Each row is a point on a landscape with many peaks, with its height.
From any point a climber takes the steepest step (rise divided by distance) to one of its 4 nearest points. It stops when none of these is higher. Distance is the straight distance between rows; heights are no part of it.
<807> height 646: [  7  12 -13  -9  -8   8  -3  38  30 -23  -9 -10 -23 -14 -12 -27   6  -5
   5  -6]
<496> height 542: [ -9  12   2   1  -9  22 -11  -2  33 -17  11 -33  -6 -11  -6  -3  14 -18
  -5  -8]
<19> height 441: [ -6   5  25  13 -41   4 -22  11  42  -7   3 -27 -24 -14  -9 -16  48 -32
   0  15]
<445> height 487: [ -8  -1  -2 -16 -21 -53   4 -60 -46   4 -22  20  39  32 -18   6   1   8
  47  26]
<527> height 454: [ -4   6   2   1  36  37  11 -16   1  19  20 -30  15 -19  11  36  -6  -7
 -30 -18]
<415> height 528: [-15  12  25  37  15  35  65  27  19  60   9 -10  15 -45  18  38 -43  -8
 -28 -52]
<630> height 735: [ 14   9 -29 -11  26  31  18  61  27 -41  -9  20 -19 -16  -4 -45 -21  11
   3 -31]
<625> height 501: [-11  -8  38  14 -14  20  13 -25   0  45   1 -40  14   1   4  66  13   5
  -2 -16]
<928> height 622: [ -6   3 -31  -2  43   1 -15  -9 -16  -8  10 -14  11   6  10  18 -19  -3
   1 -21]
<467> height 419: [ 12  15  -3  -5 -41 -21 -23   8  11 -19 -26 -18 -25  -4 -15 -13   2 -17
  19   2]
<1027> height 719: [  7  -6 -29 -14  12 -31 -14 -15 -14  -8  -2  18   8  22   2  -7 -15  25
  14 -16]
<918> height 469: [-15  25  15   4  34  54  28  22  53 -16  16 -12   2 -22 -15 -26  -2 -22
 -34 -12]
<1097> height 374: [ -5  -3  25  10  17  24   3 -25  -1  28  21 -28   9  -6  11  44   7   5
 -20 -11]
<780> height 407: [ -9  -4  15  21  35  33  29 -25  -7  45  34  -8 -16 -34  22  58  -9  10
 -30  -9]
<316> height 394: [ -8   3  29  21 -23   7  11 -11  49  -1   4 -40  14 -15   2   6  31 -20
   5  -6]
<768> height 673: [ 23 -16 -31 -19  28   9   0  18  20 -39  -2  25   1  -3  15 -34 -24  29
  -1 -33]
<712> height 358: [ -5  14  -9  -6   5 -37  -9 -44 -39   6 -13  -8  19  36 -14  17 -10  -1
  29   6]
<40> height 335: [ 29  21  19  14 -46   2 -27  70   6 -14 -28  10 -49  -8 -25 -27  33 -31
  11  21]
<400> height 571: [  0  10 -23  10  57  19   3 -13 -21  13  25 -21   1 -13  15  28 -13  -1
 -23  -5]
<406> height 868: [-17   7  40  34 -10  36  49  21  33  20   6 -17  24 -23  17  10  -4 -11
 -17 -39]
<635> height 777: [ -5 -21 -26  -6  17 -35  12 -26 -55  10   0  19  37  43   2  10  -5   8
  14  15]
<970> height 657: [ 11 -36 -21 -17  27 -13 -32  -5   0 -35  14  46  -5   0  21 -51  -3  32
 -11   3]
<750> height 570: [-16  13  32  30  -4  31  65  11   4  50   6 -12 -16 -42  21  58 -32   1
 -14 -48]
<143> height 506: [-10  15  -1  -1  20   6 -14 -21   4   8   8 -44   1  -3  -7  19   9 -15
 -14  -8]
<97> height 32: [-16  14   8   4   8 -29  -7 -46 -42  24 -10 -20   7  39 -28  55   5 -11
  21  34]
<315> height 683: [ -8 -16 -24  -4   5 -29  11 -32 -58   4   2   5  32  38  -2  14 -16   5
  13  16]
<669> height 629: [  4  -2   6 -23 -33 -49 -14 -54 -32   1 -14  39  17  14   7 -26  -2  25
  32  45]
<549> height 421: [ -8   3  39  28 -39   8   0  18  46  -8  13 -28  -6 -14   4 -19  53 -29
   9   0]
<376> height 278: [ -9   4  18  -6 -26  -3 -22 -21  22   2   3 -41  -3   1 -16   7  27 -15
  -5  -1]
<655> height 599: [-10 -38 -44  -1  24 -16  39  -5 -72  14  15  20  24  31   9  22 -28  -1
 -14  19]
<954> height 611: [ 27 -14 -17 -27 -27 -13 -31   8  10 -11 -21  33 -19 -13   0 -38 -12  26
  11  -2]
<471> height 272: [-13  19 -13   8  22 -15  -1 -36 -44  29  -1 -18  -3  28 -14  52   5 -11
   6  28]
<455> height 399: [-11  -5  52  24 -64 -10   8  -2  31   9  -2 -36   2   2   5   0  50 -22
  22 -12]
<697> height 365: [-18   3  11  12  39  52  20  -5   6  22  29 -23   9 -41  12  35 -17 -10
 -41 -16]
<720> height 580: [-11  -2  37  26 -19  19  35  -6  12  33   0 -41  21 -17  20  47  18   2
 -10 -28]
<531> height 638: [ 26 -19 -26 -22  13  23  -6  38  28 -27 -19  43 -22 -19   7 -47  -9  37
  -1 -18]
<134> height 340: [ 11  21   5  -5 -57 -19 -33  20  17  -9 -30 -17 -38  -2 -20 -17  19 -24
  12  25]
<13> height 567: [-23   2  36  27  11  53  44  25  43  15  15 -13  38 -27  12  -3 -20 -15
 -41 -35]
<788> height 663: [  2  18 -10   1   8  22   0  37  37 -30   0  -8 -21 -20 -10 -27   0 -16
  -9  -8]
<517> height 672: [ -9 -13 -29   1  29 -25  29 -18 -74  22   8   4   4  30  -5  44 -20 -11
  -7  25]
<308> height 565: [ -4  21  -6   0  24  30  -6   8  36 -25  14 -27  -5  -9  -4  -4  -2 -20
 -17 -17]
<571> height 882: [ -8  14   0   1  11  16  -5 -17  15 -14  17 -37  -3 -14  -6  20  -1  -2
 -17 -18]
<37> height 525: [-15  -6  40  18 -32  -1  33 -17  13  34 -17 -46  12  -4  -1  64  22  -4
   9 -32]
<244> height 869: [ -5 -47 -21 -11  33 -12 -16 -16 -28 -18  26  40  29  21  27 -36 -12  30
 -11  17]
<286> height 333: [-11 -22  -4  -7  -8 -37  28 -54 -55  10 -18  25  40  44  -3  13  -8   1
  31  50]
<647> height 772: [  5  23  20  11  -8  24  14  51  54 -16  14   7 -22 -26  -7 -35  30 -32
  -1  11]
<1014> height 250: [-15  -4  -8  -9  -7 -44  17 -46 -60   9 -25  14  32  42 -15  38  -8  -8
  32  42]
<599> height 687: [  3 -17  -8 -16 -12 -41 -24 -51 -32   1  -4  31  28  28   9 -16  -5  19
  33  20]
<9> height 661: [ 12   1  18 -36 -49 -22 -63 -29 -22   7 -34  59  -8  -5   7 -34   7  29
   6  60]
<860> height 631: [ 28 -18 -22 -33   0  -9 -24  13  10 -15  -9  38  -2  -1   7 -38 -14  39
   2 -10]
<585> height 652: [ 18  -4  -2 -27 -40 -35 -36 -19  -4   6 -18  33  -7   6  -5 -38  -2  38
  17  18]
<579> height 526: [ 23   9 -15 -17 -37 -27 -23  12  10  -8 -12   2 -18  -1 -12 -19  -5   4
  13  -6]
<551> height 875: [ 20  17 -14   1  -3  28   4  74  31 -32 -23  15 -37 -18 -17 -39  -1  -2
   8  -5]
<525> height 871: [  3  -8 -33   5  38 -26   7  -6 -51   3   6   3  25  28  16  26 -20   0
   1   5]
<701> height 615: [ 12 -17   1 -25   1  -9 -59   0 -11 -23  -5  58 -29 -10   6 -49 -15  31
 -22  44]
<67> height 610: [  5  13 -18 -11  20  12   0  23  21 -34  -6  -9  -8  -6 -13 -26 -20  -9
   0 -19]
<592> height 614: [  1  27  44  37 -19  15 -12  63  39  -2   7  17 -36 -19 -15 -30  66 -29
  13  22]
<557> height 659: [  8   9 -33 -13  37  10   0  10   7 -23   4 -12   6  -6   4   2 -26   1
  -9 -37]
<732> height 516: [ 26  -5 -20  -4 -31  10 -21  51  20 -12 -27  33 -27  -4  -6 -38   1  14
   8  -8]
<620> height 640: [-25   1  41  24 -10  31  49   7  18  39   0 -30  20 -31  24  38 -10  -3
 -14 -45]
<250> height 665: [  1   3 -40   8  52   7  11  -1 -22 -14  16   1  14  13  19  19 -26  11
  -7 -22]
<268> height 492: [ -1  -1 -39  14  58   7  34   5 -55  21  25   3  -4  -6  12  43 -28  -3
 -16   9]
<38> height 682: [  4 -11   8 -28 -10 -28 -48 -29 -19 -10   0  55  -8  -5  11 -45   1  29
   4  48]
<34> height 167: [-20  19  18  -5  -1 -19 -14 -50 -12   9   4 -36   2  25 -33  44   5  -8
  15  15]
<513> height 744: [  5 -14 -19  -7   7 -37 -13 -32 -30 -12   2  29  31  31  12 -12 -14  23
  12   5]
<983> height 715: [  8 -18 -43  -8  46   1   1   2  -4 -30   8  14  30  12  28 -15 -26  17
  -5 -25]
<693> height 549: [ -1  13 -22 -13  -4  -1 -15 -11   6 -20  -3 -23 -11  -3  -8   0  -6  -2
  -1 -17]
<287> height 620: [  0  39  20  13  16  45  30  69  60 -18  15  39 -35 -18 -20 -60  10 -34
  -2   5]
<1098> height 273: [ -1  -1  -7  -6  22 -26 -12 -29 -30   5   8 -14  10  29 -19  34 -10  -1
  11   2]
<960> height 780: [ -9  -5 -31  12  35 -14  15 -25 -51  24  15  -5  11  18  -8  40 -20  -7
  -4  18]
<854> height 402: [-14  -9  39   3 -16  15   5 -32  -3  35   2 -41   5  11  -9  56  27   5
  -6 -12]
<606> height 656: [ 21 -24 -20 -10  20  -5  -7  20  14 -28   2  27  -2   1  17 -32 -15  35
   7 -25]
<398> height 739: [  5 -29 -13 -32  14 -20 -33 -24 -16 -25  22  54  -5  14  14 -45  -7  27
  -8  35]
<225> height 750: [  2 -29 -27  -5  34 -26   4  -6 -30 -11  17  10  23  18  21  -8 -14  24
   3 -14]
<56> height 557: [-11   2  32  36  -2  43  46  25  55  17  15 -16  35 -16  14 -10  -8 -21
 -28 -36]
<691> height 591: [ 18   7  -8 -27 -41 -46 -25 -32 -11  -2 -26  14   2  12  -4 -21  -1  20
  34   5]
<417> height 491: [-11  -7  19  25  25  42  57  -1   0  51  31  -3   3 -51  22  54 -26  10
 -30 -36]
<138> height 722: [  3  24  -3  -3  26  44  22  47  47 -36   1   2 -22 -13 -14 -43  -5 -18
   0  -7]
<838> height 468: [-22   3  36  34   9  40  36  36  66   3  16  -1  29 -18   8 -25  10 -29
 -25 -21]
<313> height 334: [ 25  22   8  -2 -50 -23 -25  51  14 -10 -29   0 -48 -19 -21 -13  16 -19
   9  19]
<819> height 592: [ 21   8 -29 -13  -4  -9 -21  12  16 -22 -12   3  -5   7   6 -31  -9   8
   8 -18]
<632> height 595: [ 21 -35 -15 -20  25  19 -23  22  11 -25   9  61 -20 -11  13 -56  -1  40
 -17  -7]
<70> height 242: [-13  -3 -14   2  12 -28  23 -37 -69  22 -11   7   8  42 -19  50 -15  -8
  13  47]
<345> height 436: [ 13  23   3 -20 -52 -35 -32  -1   3  -6 -23 -10 -19   2 -20  -9   8   2
  29  -2]
<916> height 485: [-10  17  15  -4 -31   3 -11  11  37 -19  -3 -23 -20 -20 -15 -15  30 -30
   4   3]
<811> height 448: [-24   5  52  38 -48  -7  33   2   9  11 -24 -64  10   6  11  45  24 -26
  22 -37]
<1015> height 322: [-23 -10  29   0 -18  15  -4 -23  22   7  13 -45  10  -5   4  22  28  -9
  -7 -14]
<526> height 425: [ 33  23   1   1 -35   1 -16  54  20 -23 -26  -1 -41  -9 -15 -30  15 -24
  14  15]
<104> height 566: [-14 -36 -42   7  14 -22  33 -13 -73  13  -4  25  28  42   9  27 -28   0
  -4  32]
<646> height 603: [ -6   3 -22   7  28 -17  12 -28 -62  23  11  -1   7  33  -7  49 -17 -12
   2  20]
<433> height 427: [-14  -3  21  16 -16  27   9   7  57  -3  15 -29   6 -12  -1 -10  34 -19
 -13  -4]
<1022> height 596: [ 25 -28 -19 -22   3  13 -30  15  18 -17  -3  44 -19 -10  10 -55  -2  53
 -18 -11]
<920> height 790: [ -9 -42 -25 -11  22 -22   4 -18 -43  -4   9  22  41  31  14  -8 -14  13
  -6  21]
<709> height 30: [-18  17  31  -7 -17  -3 -16 -56  -8  31  -7 -42   2  15 -22  48  32  -9
   9  15]
<463> height 601: [  4  23   6   7 -11  11  -5  44  37 -18  -1  -6 -27 -15 -16 -29  15 -28
   2   4]
<991> height 863: [-11   6   1 -12   4  -5 -19 -38 -16   5  17 -34  -2  13 -20  30   6  -3
  -6   3]
<558> height 558: [ 37  -9   4 -19 -51 -16 -35  31   5   3 -56  36 -21 -10  -8 -31  -3  20
  14  22]
<52> height 617: [ 29 -21  11 -24 -39  -8 -49  18   0   0 -30  49 -19  -6  -5 -35  -2  34
  -6  26]
<729> height 520: [ -9  10 -29   6  56   7  10  -8 -46  14  29 -15  -1   1  18  43 -19  -1
 -15   3]
<906> height 590: [  1  17  55  33 -37   4 -16  54  30   9  -1  13 -33 -16   0 -29  71 -30
  14  23]

Call two points neighbours if one is among the 4 nearest of the other. Go from one point of each pair to the other, from neighbour to neighbour, staying as high as possible. Name the lowest point that can't be avoided.
<571> and <551> -> <308>
<406> and <525> -> <838>
<244> and <551> -> <531>
<525> and <244> -> <635>

Where does a climber stop that starts at each point below?
<1097> -> <406>
<854> -> <406>
<549> -> <647>
<455> -> <406>
<134> -> <244>
<52> -> <244>
<558> -> <244>
